Points, in no order, along strands that fork and pass close to each other.
Points whose rows are less than 153 apart are linked; no others are. Some points are linked to none.
J324: [-17  28   4  22  -7 -12  10  -7 -10 -18 -15 -20   6 -20  31  11 -10  24
 -12 -42 -22 -30  24   3  19  17  35  53   1  10  -5   1  30  -3 -21  12
 -25  19 -24  27  14  33   3  23  -7 -33  51 -35   3   5  11 -56   3]
J957: [ -5  22 -19 -18  -8 -28  15  -5   1  23 -15  15 -20 -15   2 -32  34  12
  19  40   5  26 -51 -28 -38  14  29 -68   5  11 -19  13 -18 -38  10   9
   0  10 -38 -25   6  34 -26 -16 -40  17 -22  44 -31  -1  -3  18 -28]
J377: [-35  -4  10  14 -14  -6 -10  21  35 -10 -59  16 -11 -46 -16  14  38 -12
  34  -3 -14  -1  10 -26 -24   0 -10 -34 -20  -7  26 -41 -37   9   5  31
  -6  21 -36  43  53  49 -39   1  18 -29  28  38 -36  31  19  10 -11]
J735: [-63 -27   0   9 -31  17  31  48 -35 -17 -12  10 -16  16  32  -6  -7  24
   3  33  29 -18 -26 -11 -26  -1  16  -3  -8  15  18  35  10   6 -24 -30
 -15 -19 -13   3  22   6   0   9 -10 -34 -63 -14   3  -9   2   3 -32]
J749: [ 18   0  -1 -22   0  -9 -22 -43 -19  21  -8   1 -13  14  -3  -5  29 -18
  22  -7 -20   1  68   9  25  39  26  37   7  -5 -21   6  17 -57   5  15
  29   6  -3   9 -64  -3 -26  -8   3  46  30 -22  -7  -4  -3  45  -5]
J404: [ -8  16  21 -39  33  23   4  -3 -22  -5  -3  -2  28   7  22  23 -25   2
 -26 -55   1 -25 -10  24  47  -5 -19  66  -1   3 -32 -23  23  14 -17 -19
 -10   2  37   6  -1  -1   9  51  12 -19  48 -42  45  -9  20  -3  31]
J869: [-39 -14   8  -2 -44  14 -12  17 -39  18  14  14  17 -21  64 -37 -25  34
 -41  -2  25 -22   9   4 -28  33  48   6  22  23 -24  28  12   8 -27  10
 -39   4  -5 -22   3  17  16  44 -28   5 -18 -21  -2 -22   4  -1   3]
J107: [ 15  10  19  40 -63  42 -12  19  39 -40 -23 -64 -28   4 -10  15 -11  -5
  26  31 -24 -24  72 -11  43  -6  -7 -35  -7 -46  11  10   5 -32 -25   5
  21  -8 -19 -25   0 -30 -13  18  33 -21  15  26  44 -15  25  33   6]
J295: [ -8 -28 -35   8 -53 -13  -9  15  -3  27  21 -22 -20 -11  32 -39  -4  -1
 -22  31  33   5 -11  -2 -30  -1  36 -28 -21 -18 -18  11   3 -51 -30 -11
  -7 -29  10 -60  18 -31   7  34 -10 -23 -79  24  23  -7  -2  23 -20]
J622: [ 40 -17  22 -17  14  34  -8  43  -4 -20  -5  16  -9  -7  36  29   9  -1
   5   7 -23   3  21 -14  13   1  11  15  48 -36  -2 -33 -21  29   0   3
   6 -46  23 -40  -7   0   2   3  10  -4  11  20  42  -5  18  21   4]
J74: [-53  -4 -15  20  61 -39 -34 -10 -23  24 -19  76  26 -20   3 -36 -18  29
  14   6   5 -32 -29  -9 -10  22  38  52   7  28 -12   2   4  41  -8  -2
 -15  35 -45   6 -13  29  -7 -39 -48  20  -9 -20 -60  26 -30 -11  -1]
J995: [ 10  -2  47 -29 -24  21 -10  -4 -32 -14  10   2  -9  17  53 -12 -18  28
  -1  -6  -3 -11  68  20  28  57   0  29  33 -12 -10  40  43  -3   4 -12
  -4  -5  10  -6 -34 -20  -5   7   2  14  52 -38  22   3  27  -5 -15]
J552: [ 34  47 -14  -6 -23  22  -2 -33   4  41   8 -34  -8   5 -28 -37   0 -16
 -21  -8  -2  21  27  32  14  -4 -12 -12 -11  22 -11  11  32 -28  10   3
  24  33  -7   9 -24 -33  -7  20 -14  47  15 -15   4 -20 -18   8  13]
J988: [ 39 -33 -18  43   0  14 -45  -5  41  30   0 -29  22  27 -27  15 -23 -39
 -21 -10 -28  -1  31  30  32 -28  -8  46  -8 -22  32  -2  26  13 -10   7
  19 -14  23 -43  12 -43  13  20   5   0 -33   3  55 -11   2  11  11]
J684: [-23 -18  -3  23   3 -15  12  22  -8 -15 -11 -20  -1   4 -25  45 -10  -6
   5 -16   2 -21 -12 -15 -17 -30  -8   9 -34 -18  12 -20   7   3 -12 -10
 -16  -5  17  19  16   0   6  17  22 -47  -5  -6   2 -10  -3 -22 -15]
J119: [-37  46  21   0 -42  13  33  27 -18 -40 -29 -28 -46   4 -12  21 -11  28
  -9  33  24 -22 -30 -26 -15  -2 -19 -79  -5  -6   7   5  -6   2 -10 -42
 -16  27 -31  18  39  11 -11   6  30 -15   4  20 -11 -15  19  10  -5]
J7: [ 28  22  13  38   0   4   2  -3  41 -57  20 -62  12   1 -37  44 -54 -26
   3 -13 -13 -32  43   4  55 -24 -53  13 -27 -65  10 -44 -15 -17   4 -18
   4 -31  28  16   1 -33  18  32  48 -27  36  -8  44  -8  25   0  32]
J136: [-21  -5 -19   6 -48  14   0  25  15   8 -13 -15 -33  -1  44 -40  12   2
   1  46  37  10 -27   5 -22 -12  31 -66  12   6  -9  30  15 -34 -10 -20
   3 -12 -32 -45  15 -27 -12  22 -32   0 -87  35  28   1  13  20 -19]
J386: [ 39 -11 -45 -19 -19  -7 -11 -29  51   7  19 -34   2  10 -24  -6  22 -45
  40  10  -3  26  30  -1  -2 -22   2 -56 -19 -22  -2  -9   8 -51  22  15
  14   1   7   3 -47 -19  -1 -12  29  27 -28  19   0  -4   0   2  -8]
J750: [ 50  -8  31  -4   2   1 -19  31  -9 -19   1  37   5 -16  35  16  18  29
 -24  34 -26  27  31 -25  -4  42  16  -9  52 -37 -23  13 -17  45 -18  44
 -10 -58  -8 -44  -8  -6  16 -27 -12   5   5  19   9  -3   1  13  14]
J361: [ 45  38  16   2 -38  53 -14  -2  13 -10  -3 -56 -13   4  14 -28 -17 -11
 -10  20  20  15  37  30  21 -10 -27 -36  24 -10   9  19  26 -17   5 -14
  27  22  -3 -15 -26 -49  -5  15  -1  36   2  -2  31 -11   9  15  10]
J456: [ 24  50 -16  -7 -12  -4  12 -43   3  57   3 -35  16  16 -34 -19   1  -4
 -43 -26   7  20   3  30 -31  34   3  36  -9  35 -28  26  36 -37   1  30
  -4  23  11 -11  -6   6 -12  17 -43  40  43 -29 -18 -35 -11 -23  29]
J467: [ 48 -31 -53  18 -24  -4   9 -19  49  22   2 -18  -8  11 -29 -15  26 -27
  25  20   7  37  -4  -7 -14 -27  10 -25 -23  -7  24 -11  23 -21  15  16
  24  -1   2 -10   4 -20 -17  -4  -9  11 -47  44  -4  13  -5 -27 -16]
J371: [ 27  -8  39 -26   9  10  -4 -27 -27 -20  18   0   0  19  11  -2  30  -1
  34  -2 -16   0  69  13  44  48 -20  29  19  -1   0  16  23 -18  22  -9
  16   5   3  23 -46 -42 -20 -23  23  29  52 -34   9   2  23   6 -20]
J431: [-12 -36  32  33  -8  30 -16  39   7 -16 -28   1 -10  -5  45  17  17 -11
  27  21 -34   8  20   0  20   6   7   8  26 -26  21 -11  -9   9 -23   2
   9 -19 -22 -27  14  -2 -19   1  15  -8 -27  24  25   5  28  32 -28]
J411: [-45  22  14  -8  10  -3  35  10 -26 -45   1  -6 -17  -2 -24   9 -10  33
  12   4  22 -13 -44 -11  -8 -11 -23 -49 -19  -6  27  19  -4  13  22 -46
 -16  38 -13  56  25  15  -7  -6  21 -14  39  -4 -42  13   3 -32 -15]
J642: [ 16   2  20  49 -33  38 -24  43  22 -20 -17 -27  -2  -9  26   7 -16   9
  -6  30 -29 -21  34 -13  49  -7 -13  10   1 -40   0 -13  -4 -11 -36  17
  22 -34  -8 -45  12 -18  -7  45  15 -33 -12  34  59  -7  33  33 -12]
J92: [ -8 -49  20 -10  52  11 -19  24 -24  -2  -2  68  -5  29  19   8  -6  -7
  53   9 -17  29   8  16  33  -4  13  29  16  -7  47   4 -23  25  20 -25
  12  -5  14   6 -20 -15  15 -51  19  27 -23 -27   4  28  12  27 -47]
J703: [-38  -8 -14  38  34 -54 -48 -26  -4  24 -25  54  34 -42 -13  -3  -8  36
  -8 -37 -26 -20 -24   2   8   4  47  74  11  14  10  -9   0  46 -24  54
 -20  38 -30   3  31  55   4 -16 -42  -9  10  -6 -31  28 -36 -26   9]
J714: [ -2  40  51 -23  28  19  21   4 -44 -19 -18  17   7  -6  58   0   3  48
 -36   4 -10 -19  -8  -8  21  55  -6  40  42  19 -36  -2   2  32 -17   5
  -7 -14 -17 -16 -27  23   0   0 -14  -4  75 -24  -5 -10  29   4  24]
J463: [ 17  34 -10 -51 -24  12 -15   8   4  18  27   0 -17 -24  27 -40   7  14
   7  18  23  22  42  19 -22   6  46 -74  48   3 -34   7   9 -31  -5   8
 -14 -13  -4 -25 -27   3   4  19 -12  22 -11  18   2  -4 -19 -11  -5]
J291: [-17   4   1 -18 -40  26 -10   9 -28  33  16 -26  -6  -8  24  -9 -19  -3
 -33  -9  15 -18  27  14  -3  11  23   1   9  -8 -28  25  34 -32 -35  -3
 -22  -5  26 -32 -23 -15   4  42   6  -9   2 -23  26 -35  10  11   8]
J347: [ 31  29  28  -4   0   2   3  24  23 -59   8  -8 -24 -10 -12  22  17  20
  17  33 -14  22  21 -20 -22   8   8 -63  20 -25 -14 -18 -44   8   8  16
 -13 -43  -4  -4  -7  -8   8 -32  30  -3   4  16 -10   6 -25   9  13]
J398: [  6 -24  -5 -18  -1 -20 -31  -8   5   0   9  32  -7  -7  20 -28  18  13
  47  15 -13  27  49  -7 -12  26  43 -17  24  -8  14  -2   0  -7   9  23
  -1   7 -21   9 -29   2 -17 -20   0  16 -26   9 -33   7  -5 -19 -40]
J476: [ 59  27 -50   2   5 -19  22 -53  38  59   6 -27  16   5 -36 -15   1 -12
 -35 -17  -8   5  -8  12 -33  -8  12  12 -35  23  -2  14  15 -23  14  49
   7  14  12  -6  15  11   1   7 -25  12   9  -8 -16  -4 -21 -48  21]
J799: [-54  22   1 -16  28   9  46  24 -25   3   2   6  17  21  -5   5 -17 -16
 -11 -16  57 -20 -66  28 -28 -17 -17   3 -36  47 -11 -25 -11   3  -9 -62
   3  -5  15  31  10   1 -17  -5  -9   7  10 -23  22 -23  23  10  -8]
J701: [ -9  18  19  31  41 -13  -9 -23 -11 -22  19 -19   9   7 -14  28 -16   2
 -29 -15 -34  -7   6  10  37  -9 -41  24 -17  -5  18   8  -3  56  15 -13
   4  28   5  52   1  -2   7 -24   9  -3  35 -31 -27  15  -2 -19  35]
J489: [-36 -30  25  18 -37  14   9  21 -40 -17   0   5  10  46  41   6 -22   3
 -46  16   9  -7 -19  -3 -28   4  -8  19  -8   8  -6  27   5   6 -38 -42
  15 -22   3 -43  -2 -27  30   7 -14 -13 -62 -31  20 -30  18  35  -4]
J978: [-39 -11 -20  -4  15 -31   5  -8  32  65 -48   2 -22  40 -33   6  39  -4
  38  -4  21 -14 -40 -35 -34  -6  13   4 -31  58  25  45  11 -26   4  -4
  27  40 -23  19  51  44 -31  19 -42   8   6  30 -24  34  17 -55 -52]
J248: [-19  -1   1 -30 -13 -39   5  17 -33 -13  18   5 -21 -23 -14  -8   2  20
   4   6   8  -5  -7 -32 -30   7  47 -34  24  -8 -30  10 -19  -4  -2  23
 -45  -4 -12 -11 -13   9  16  -9   8 -28  -4   2 -54  -9 -27  -7   8]
J574: [-29   6 -17  13 -30 -11   1  -8  24   2 -34  -1 -21 -35 -10  -6  39   5
  29  17 -11  -1 -14 -33 -15  17  19 -52   4   1 -12 -24 -29 -27  -8  45
  -2  20 -42  -9  22  41 -49  -7   4   5 -14  55 -24   2   4  36 -20]
J95: [ -6  64 -19   1  28  38  39  -6  20  18 -17 -26   5  -7 -28   3  19 -39
 -21 -29  33 -18 -44  10  -2 -53 -26  -8 -45  24 -13 -50 -15 -16 -11 -27
  33   0 -14   9  31   0 -22   1 -13  18  24  21  22 -22  10  53  26]
J899: [ 29   8   4 -40  38  30  14  -1   1  16  -2  50  -2  -5  52 -38   9 -18
  37   4  22  33  -5  17 -14   5  25  -3  23  26  -2 -23 -16 -10  26 -14
  28  -3   4 -15 -29   3 -18 -18 -13  37   3 -20   1  -2  19  16  -7]
J62: [  6  -8   2   1  -7 -28  47  -5 -25 -16   2 -10   7  19   2  11   2  23
 -30  -3  16  15  -4 -19 -34  31   2  30  -9   5  10  25   9  -3  -5 -13
 -20 -14   6  28 -13 -12   4 -31 -10 -20  24 -42 -34 -16 -12 -38  -3]
J59: [ -8  -5  12  42  12 -13  -3  18   9 -54   0 -26  14  13   5  60 -51  -5
  -4 -25 -28 -17  18   5  33 -38 -46  34 -40 -37  33 -30 -10   9   0 -38
  -4 -10  19  44  17 -20  28  30  31 -70  17 -22  26  -2   6 -32  12]
J931: [ 35  11  27  12   3  40 -17   5  22 -22  17 -16 -18  -4  -9   3  -6 -19
  17   9 -10  15  34  14  55 -10 -38 -32  18  -4  15   0   2   8  38 -27
  39  18   2  26 -24 -26  -9  -4  17  32  20   7  17   9   4  21   6]
J334: [ -5 -43 -37  12   4 -23 -14 -14  23  42   1  18   4  33 -35  -8  11 -15
   1  21   1  26 -26  -7 -14 -20  12 -27 -20  13  39  39  24  18  22   5
  20  31   2   5  19   9  -6  -9 -25   5 -63  36 -27  38 -25 -41 -32]
J167: [  -4  -76  -37    1  -55  -44  -12    3   16   31   19   22  -13   -2
   21  -35    9    3   -6   17   12   50   -4  -23  -16  -15   17  -18
    2  -25    6   21    7  -45   -7   14   -2  -21   13  -49   -3  -25
   14    7    7  -47 -112   41    9    7  -28   18  -39]
J91: [  8 -42  29  35   5  -2   8  30 -10 -83  30  -6  13  30  -5  67 -32  -7
   4 -12 -28  -1  15   0  24 -19 -72  19  -1 -53  52 -10 -33  20  25 -35
   2 -37  29  12   7 -38  58  -8  19 -37  -6 -25  35  -6   3  -8  14]
J773: [ 31  -8   1  13  22   5   3 -18  42  -2  16 -23   4  -8 -17  10 -11 -11
  24 -35   1   5  21  25  -7 -19   3  -4 -27  -2  31 -11   9  12  45   2
   8  12  21  50  19 -21   9  -3  32   5  15 -26  16  11   1 -47  13]
J958: [ 24 -20  12 -29 -24 -40  -3  28   5 -57  16  -7 -14 -11 -19  19  -3  37
   7  18  -2  19  34 -35 -28   1  27 -56   6 -39 -29  14 -33  -3 -18  23
 -39 -52   6  -2 -32 -24  37 -40  32 -17 -10  -6 -23   1 -28  -6   3]
J822: [-50  -2 -25  25 -13 -28 -22 -16  28  66 -44  -1 -14  21 -40  10  25 -18
  20   7   4  -6 -34   9   2  -7  21  17 -24  40  11  36  23 -30   3  11
  16  50 -49  12  47  10 -47  -7 -43   5 -26  18  -1  23   5 -13 -36]
J110: [ 29  22 -45 -52  44   1  -7 -39   8  41  26  52   8   7   6 -59  15 -39
  34  15  -5  30  -3  14  -6  -5  16 -11   8   6 -26 -36  -6 -28  46   5
  29  10  -2 -16 -62  16  -9 -12 -16  47  -5  15 -16  10  -4  21   6]
J458: [-18 -22 -22  30  24 -45   5  -7  11  18 -18  33   8 -31  -2   1  18  12
  14 -21 -10  -7 -46  -7 -19   3  22  34   7  18  33   0 -21  49  -3  44
 -16  30 -26  22  43  59   2  -8 -32 -14  -3   7 -21   8 -24 -59  -3]
J261: [  4  18  42 -27  47  15  21  14 -50 -50   7   5  20   9  57  20 -18  48
 -39 -12 -20  -4 -12  -3  33  37 -37  30  28  -1  -2 -13 -14  42  13 -34
 -12 -30  22  26 -16  10  26 -18   5 -29  75 -48  12  15  23 -11  18]
J542: [ 30  -2 -25  -8  26  21  24  -3  15  17   0  33  22  -2  53 -21  31  -6
   5 -11  26  21 -26  10 -40 -15  28  16   0  43  12 -47 -31  -5  11 -13
  10 -20  36  -9   8  10  -3 -15 -35  25 -17  -1  16 -16  23   3  -2]
J189: [ 40 -47   1  -7 -49 -30  32 -25  19 -29  44 -51  12  30 -45  -8 -23  18
  12 -26  17   7  56  -3 -13 -19 -15 -14 -19 -27  33  20  23 -17  38 -13
  -9 -14  37  36 -20 -50  27   2  28  -6  26 -35 -15   6  -8 -55   8]
J523: [ 19  33  32  43   7  18   2  -5  -6 -25 -14 -25  23  -3  -5  30 -19  -2
 -46   4 -34 -15   4   6  30 -12 -44  22  -2  -2   4  -2  14  30 -13 -10
   9   2  -5   3  25   1  -8   5 -11  -7  17  -6  16  -3   6   2  19]
J963: [ 21 -44 -43  41 -11 -11 -76 -22  71  45 -12 -16   4   3 -66  -2  -6 -41
  18  -9 -41  20  43  13  38 -19   7   3 -15 -21  14  -1  24  -1 -16  49
  14  13  26 -24  -1 -21  -1   3  26 -10 -36  19  21  12 -23   1   8]
J241: [-71  24  15  -4  19   7   5  10  -9   9 -16   6   6  -1  -4  18  -9   2
  -1 -38  29 -23 -30  34  11  -8   0  32 -23  39   0  -5  32  -4 -21 -42
  -8  34  -9  26  31  22 -24  17   1  -1  18 -28   7   4   5  -9 -31]
J460: [-57  47  -3  12  -5 -12  19 -10  -2  24 -34 -11   6  -5  -7  18  -4  16
 -10 -30  -8 -26 -26   3   4   4   0  35 -23  36   3  13  29 -13 -21  14
 -31  51 -34  30  55  44 -11  21 -12 -25  47 -15 -24  21   8 -48 -16]
J100: [ 21  27  -1  20   8  27  14  26   1 -24  -2 -35  23 -24  19  38 -27  -5
 -48 -17 -18 -18 -16  -4  26 -21 -36  29   6 -18 -10 -35  -4  22 -33   5
  -4 -36  28 -15  11  13  30  14   2 -52  30  12  29 -14  16   7  53]
J507: [ -7  -6 -22 -30  21 -34  31 -29 -37   7  30   2   5  24 -22   5   7   1
  -5 -32  27  18 -20  15 -30  -8   5  18 -25  19 -11  22  17  12  29 -20
  -5  22  29  33 -24 -16  15 -13   9   6  18 -43 -19   4 -29 -46  -7]
J836: [-24   7 -37 -25  17 -14  21   0   1  38  -4  14  -9  -4 -25  -6  19 -44
  16   6  24   2 -78  -8 -27 -25   4 -49  -5  22 -13 -16 -25 -17  19 -24
   5  14  -6 -16   7  27 -31 -19 -28  10 -40  37  -1  -8 -10  28 -11]
J510: [  5  26  25 -12  25  16   4 -22 -37  27 -11  30  28 -10  17 -14  -4  -3
 -37 -15   1 -15 -30  -5  10  48   7  35  31  35 -54 -21  -9  32 -27  30
  -3   1 -16 -46 -16  32 -22  13 -40  25  55 -14  -8 -20  22  27  44]
J236: [-15 -70  -4   8 -24  15 -30  -4 -38  26  16  22  18  53  27  -3  -6   0
 -49  16   5   8   2  -4 -10   3   1  50 -10 -13  -9  52  11  -7 -34   7
  22 -41  38 -63 -28 -47  34  -4 -34 -19 -73   0   6 -21  -6  56  -7]
J884: [ 16   3  27 -31  55  20  20 -14 -39 -25  25   7  26  11  19  24 -18   0
 -27 -36  15   0 -21  22  24  13 -55  63  -7  19  -7   3   2  39  23 -32
   6 -17  46  19  -7 -18  18  -5  21   8  68 -55  29   1  11  -3  32]
J819: [ -2 -16 -21 -15  -7 -21 -12 -30  10  37 -11  24  -5   0  16 -23  31 -27
  66  19 -15  25  40  -2 -13  30  49  13  -2  -7 -16  -4   7 -68   9  12
   5  19 -19  -1 -48  15 -36 -18  -4  22 -23 -12 -11   7 -20  23 -21]
J270: [ 32  32  -3 -49   9 -10  -1 -25 -27  -6  43  12  -4 -12   9 -38   1  19
  -6  15  14  14  30  -8 -23  39  26 -29  36  -9 -41  -1  -6  -8  25  10
 -16 -11  16 -10 -59   1  17 -12   1  51  21   2 -35  -6 -12  10  -2]
J48: [-94 -16 -15  58  -9   2 -14   5  22  45 -64  14  -6  16  -1  10  12  19
  21   4  -2 -41 -18  -3  18  -3  20  39 -33  46  14  40  28 -21 -39   6
  -3  42 -57  28  61  26 -26   5 -23 -25 -15  12  11  35  10  -2 -44]
J265: [ 67  57  -2 -12  -4  31  45   8  31 -29  14 -23 -10  -7 -25   3  12  -3
 -13  31  11   7   4 -18 -31  -7 -19 -28  -6 -15   4 -21 -37 -15   7   5
   0 -42   8  -1  -7 -18   3 -26  11  22  27  27  -4 -14 -20  21  34]
J188: [ 62  21 -47 -39  22  18   3 -44  47  30  37  12  -6   6 -20 -21  16 -46
  42   8 -23  26  30   4  -1 -20 -19 -54  -5  -9   4 -28   2 -30  47  18
  31   5   9  14 -43  16   3 -24  25  48   0  28  -7  12 -21  16  26]
J818: [ 60  19  14 -30  47   4 -21 -14  15 -39  28   2  -9 -45 -36   8   6  -2
  29 -33 -36 -12  27 -14  36  -1  -6 -12  23 -49 -17 -43 -50  37  44  34
   3  -6  14  16 -41  21  24  -7  50  24  61  15  -9  15  -4  18  62]
J866: [ 44  38   1   4  27  19  64  15  13 -20   6  10  -4  -7  18   1  19  -5
 -11   2  18   4 -22  -3 -37 -18  -9  12 -19  13   3 -44 -35   8  19 -17
  16 -38  14  18  17   8   8 -26   1   8  17 -10   9  -4   3   8  16]
J950: [-23  29 -40  18   6 -14  35   3  14  48 -19 -27  -8   1 -52   7  13 -51
   1  -6  30 -27 -66 -12 -21 -37  -6 -16 -30  30 -16 -32 -14 -46 -20 -22
  21   5 -16 -24  43  14 -38   3 -28   0 -11  43  16 -27   0  38   5]
J808: [ -4   2  17  23  10   6 -31   5   1  26 -21  32  24 -30  40 -11   2  16
 -30   3 -14  -2 -41  -6   7  22 -11  17  38  31 -27 -27 -17  41 -31  18
  -4  -7 -19 -55  24  36 -12   4 -44   0 -17  17  11 -15   4  43  34]
J514: [ -1 -31 -38  44  13 -23 -72 -24  49  41  -8  15   2  -6 -74  13  -3 -38
  11   1 -42  38   0  26  33 -11 -19  -3 -20  -8  17  -5  -9  33  17  40
   6  36   5  -1  20   0 -20 -15  30  -6 -46  38  -6  31 -30  12  26]
J977: [ 12  16  17  -7  -1   6  -6  -4 -32 -35  25 -13 -15  31 -19  -9 -12  -8
   6  43 -17  28  10  16  21  -9 -42 -46  15 -10  -6  30  -2  14  34 -18
  13  24  -5  24 -37 -27  -2 -40  11  37  -4 -12 -29   1 -20  19   6]
J584: [ 11  40  40 -16 -51  22  14  -6  -7 -42  16 -34  11  14  49 -22 -42  31
 -30 -22  14  -7  53  30  31  19 -21  17   9 -18   1  40  43   2   2 -43
  12 -11  30  18 -10 -39  15  47  -2   4  48 -45  36 -12  21  -9  -3]
J263: [-62   2  -5 -45  22 -57 -11   1 -66  -9  24  24  -9 -10 -19 -34  -5  28
   8  -8  36 -22 -24 -16 -23  24  32  -5  13  -5 -30  11 -10   2  -2  -6
 -37  15 -13   5 -36  19  16   0  11  11  -3 -14 -56   6 -39 -16 -11]
J354: [ 12 -31 -37  16  11 -44 -26 -20  42  41   3   7  -2 -14 -84  -4  13 -20
  11  14 -31  21 -44 -10  -6 -24 -12 -30 -31  -2  15   1   5  37  27  41
  13  37 -15   9  17  11 -16 -10  18  -2 -56  53 -48  36 -23 -17  10]
J530: [  8  31 -13 -58   4  -7  47 -27 -23  -8  35 -20 -22  -3 -30 -36  -1  13
   9 -11  50   7 -20   4 -35  -1  -8 -20 -28  29 -14  16   3 -15  48 -15
   2  16  36  35 -25 -15   4 -16  27  47  39 -16 -24  -3 -24 -27   9]
J17: [ 44 -46  16   6  13  14   7  24 -23 -48  49   8   3  29 -23  39  -5 -11
  -9 -11 -24  17  13   0  -3 -31 -56   0  -7 -34  22 -24 -30  24  21 -13
   4 -57  32   8 -21 -34  53 -29  42  20 -25  -7  11   0 -14   2  21]
J768: [-47 -25   9  48 -10   0   1  33  22 -16 -61  13 -16 -17   3  16  15  18
  26  12   2  -8 -12  -9  -9  -6  -2  -9   3   2  56  -1 -11  18  -9  10
  -9  22 -42  39  78  38 -18   6  -6 -36 -38  32 -13  17  15 -16 -37]
J585: [-41   4  15  -9 -37 -14  51  47 -30 -16 -18  -3 -23  11  -4  12  -8  25
  -9  27  45 -11 -58 -24 -43   3   5 -54   7  17  -3  23  -2   3 -18 -25
 -21  -9  -6 -11  36   9 -14   0  -5 -32 -24   9  -9 -24   8 -14 -27]
J423: [-43   8  12  18 -10  13  -3  14  -4   7 -22  10  21 -35  37 -26 -11  24
 -18   3  20 -25 -32   7 -27  16  32 -12  36  51 -32   0  -2  26 -33  16
 -35  -8 -34 -29  32  32   0  10 -32 -14 -24  -9  -5 -20  10   9   8]
J88: [ -2  11  -7 -29 -28  35  -9  23   9  14  -2   5 -27 -33  49 -26  -7  -8
  25  20  22   7   1  10 -11 -21  42 -52  37   7  -6 -23 -14 -31 -13  -4
 -10  -3   2 -25  -1  -5 -15  38  -6  18 -35  24  38  -6   6  21 -24]
J946: [ 16  -2  16 -11  22 -11  -4 -18 -25  11   0  -8  22   4  11  36  -3  15
 -29 -49 -31 -14  23   5  25  19   8  79  15 -13  -8  -3  11  14 -15  11
 -17 -17  28  12 -15  -4  23  16   7 -28  36 -51   0  -4   1 -34  14]
J944: [ 53 -50  20 -12   3 -22 -34   5   4  -8  12  45   3   4  36  -8  21  18
   7  35 -31  20  77 -15  -6  39  38  -5  46 -44  -1  26  -4  16   4  27
   3 -42   3 -26 -43 -18  21 -36   0  21  -7  11 -12  -4  -2  -6 -10]
J777: [-71 -27  -4 -21  32 -30 -19  -9 -47   6   7  60  23 -17  20 -29 -23  36
   3 -24  42 -18 -37  -5 -25  34  43  26  21  30 -36  13   7  46 -23  -7
 -29  25 -16   1 -20  26  18   5 -31  -6  -5 -37 -46  16 -18 -28   4]
J905: [ 26  17 -42  -4  21 -37 -25 -46  22  57  12  21  15  -5 -30 -54  22  -2
 -15 -17  -7  12  -7   6 -34  -7  34  11 -30  36  19  10  28  13  37  42
   9  35 -11  23   3  21   5  -9 -36  25  11  -3 -37  14 -32 -71  -1]
J68: [ 58   8  18  -9  26  32  12  35 -22 -26   7  13  10  -9   3  47  10  -4
 -34   2 -18 -10 -30 -26  26  -5 -35   9  26 -25 -12 -37 -42  35 -19  23
  -2 -54  35 -32  -4   9  18  -4   6 -11  44  18  30 -12   5  27  30]
J626: [-19  34  37 -41 -26  39  15   0 -23 -18  -7 -22  13   8  46  -1 -36   0
 -18 -25  20 -31  24  24  37   6 -33  44 -15  -6 -22  -8  26 -26 -20 -46
  15 -13  19  -8 -11 -22  -1  67  13  -7  28 -46  64 -11  40  13   5]
J219: [  7 -64 -21   4 -10 -26 -21  -5 -28  36  17  32  19  11   1 -15  12 -18
 -25   9  13  30  -6  -5  -3  -9   4   7   7  -9  -8  18  -9 -20 -19  14
  -3 -21  38 -55 -29 -18  31 -20 -14  -8 -81  30   3 -17 -33  43 -11]
J168: [ 13  33   6 -47  20   7  26 -17 -35 -26  58  -6 -10  14 -27 -11  -3 -18
  -5   7  23  10 -29   5 -12 -25 -30 -36 -16   4 -14  -8 -21 -11  38 -36
   9  -1  13  16 -37 -21  15 -31  25  44   0  -7 -18 -10 -19  27  -5]
J14: [-57 -15  -2  16  28 -15  28  34   5  13 -40  30  -5 -16   1   8  19  15
  31  -8  24 -22 -62 -22 -25  -9   7  -2   4  35  42  -1 -14  28 -13 -10
 -19  25 -25  42  57  59  -6  -4 -17 -42   1  17 -32  11  10 -38 -34]
J271: [-50  -9  32  17  18 -15   0  -9 -11 -56 -14 -23   3  -1 -10  42 -22  29
   4 -17 -16  -8  -6  20  24   9 -54  -5 -15   7  27  22   1  31  26 -44
 -23  50  -6  85  32   3   4   0  29 -35  51 -28 -44  29  14 -30  12]
J439: [ 37   6   7  25 -38  34  -8  -5  52 -42   0 -67  -6  -8 -43  31 -13 -40
  18   8 -24 -30  58  -7  44 -21 -35  -9  -2 -41  -2 -18 -14 -16 -13  24
  -8 -15  19  -6  -7 -27  -9  32  53  -5  37  18  29 -14  31  23  22]
J112: [-72 -36  -3  53 -52  -3 -19  17  39  24 -51   3 -20 -22  -4   6  29   8
  32   3 -19 -17  -6 -23  24  -6   9  11 -23  16  23  10  19 -21 -33  33
 -10  37 -53   2  75  40 -18  22   3 -43 -36  43 -10  39  11  -7 -45]
J635: [ 48 -52   4  19   9  24 -29  10   3 -15  32 -10  12  37 -23  23  -1 -48
 -12   3 -23  -4   9  17  21 -43 -47  23  -8 -31  27 -14  -5   8  -1  -2
  19 -28  27 -27  -9 -43  33  -6  17  15 -49  14  41 -11 -10  34  14]

A fork is a point with three links. Follow the links from the first point to the second and name the forks in between, in order.
J91; J271 -> J59 > J622
J467; J884 -> J59 > J622 > J404
J167; J398 -> J622
J585; J354 -> J622 > J59
J714; J749 -> J404
J107; J777 -> J59
J978; J988 -> J768

Follow the links from the first point to the second, and from the first to the third. Name the last point that the two ways share.
J404; J334; J585 -> J622
J799; J988; J423 -> J404
J7; J626; J271 -> J622
J988; J950; J48 -> J768
J460; J869; J684 -> J404

A fork is a point with three links, a tip a point with one. Leave the first point through the second and follow the links. Name the first fork or tip that comes.
J59; J91 -> J768
J68; J100 -> J270
J899; J110 -> J59
J489; J735 -> J622
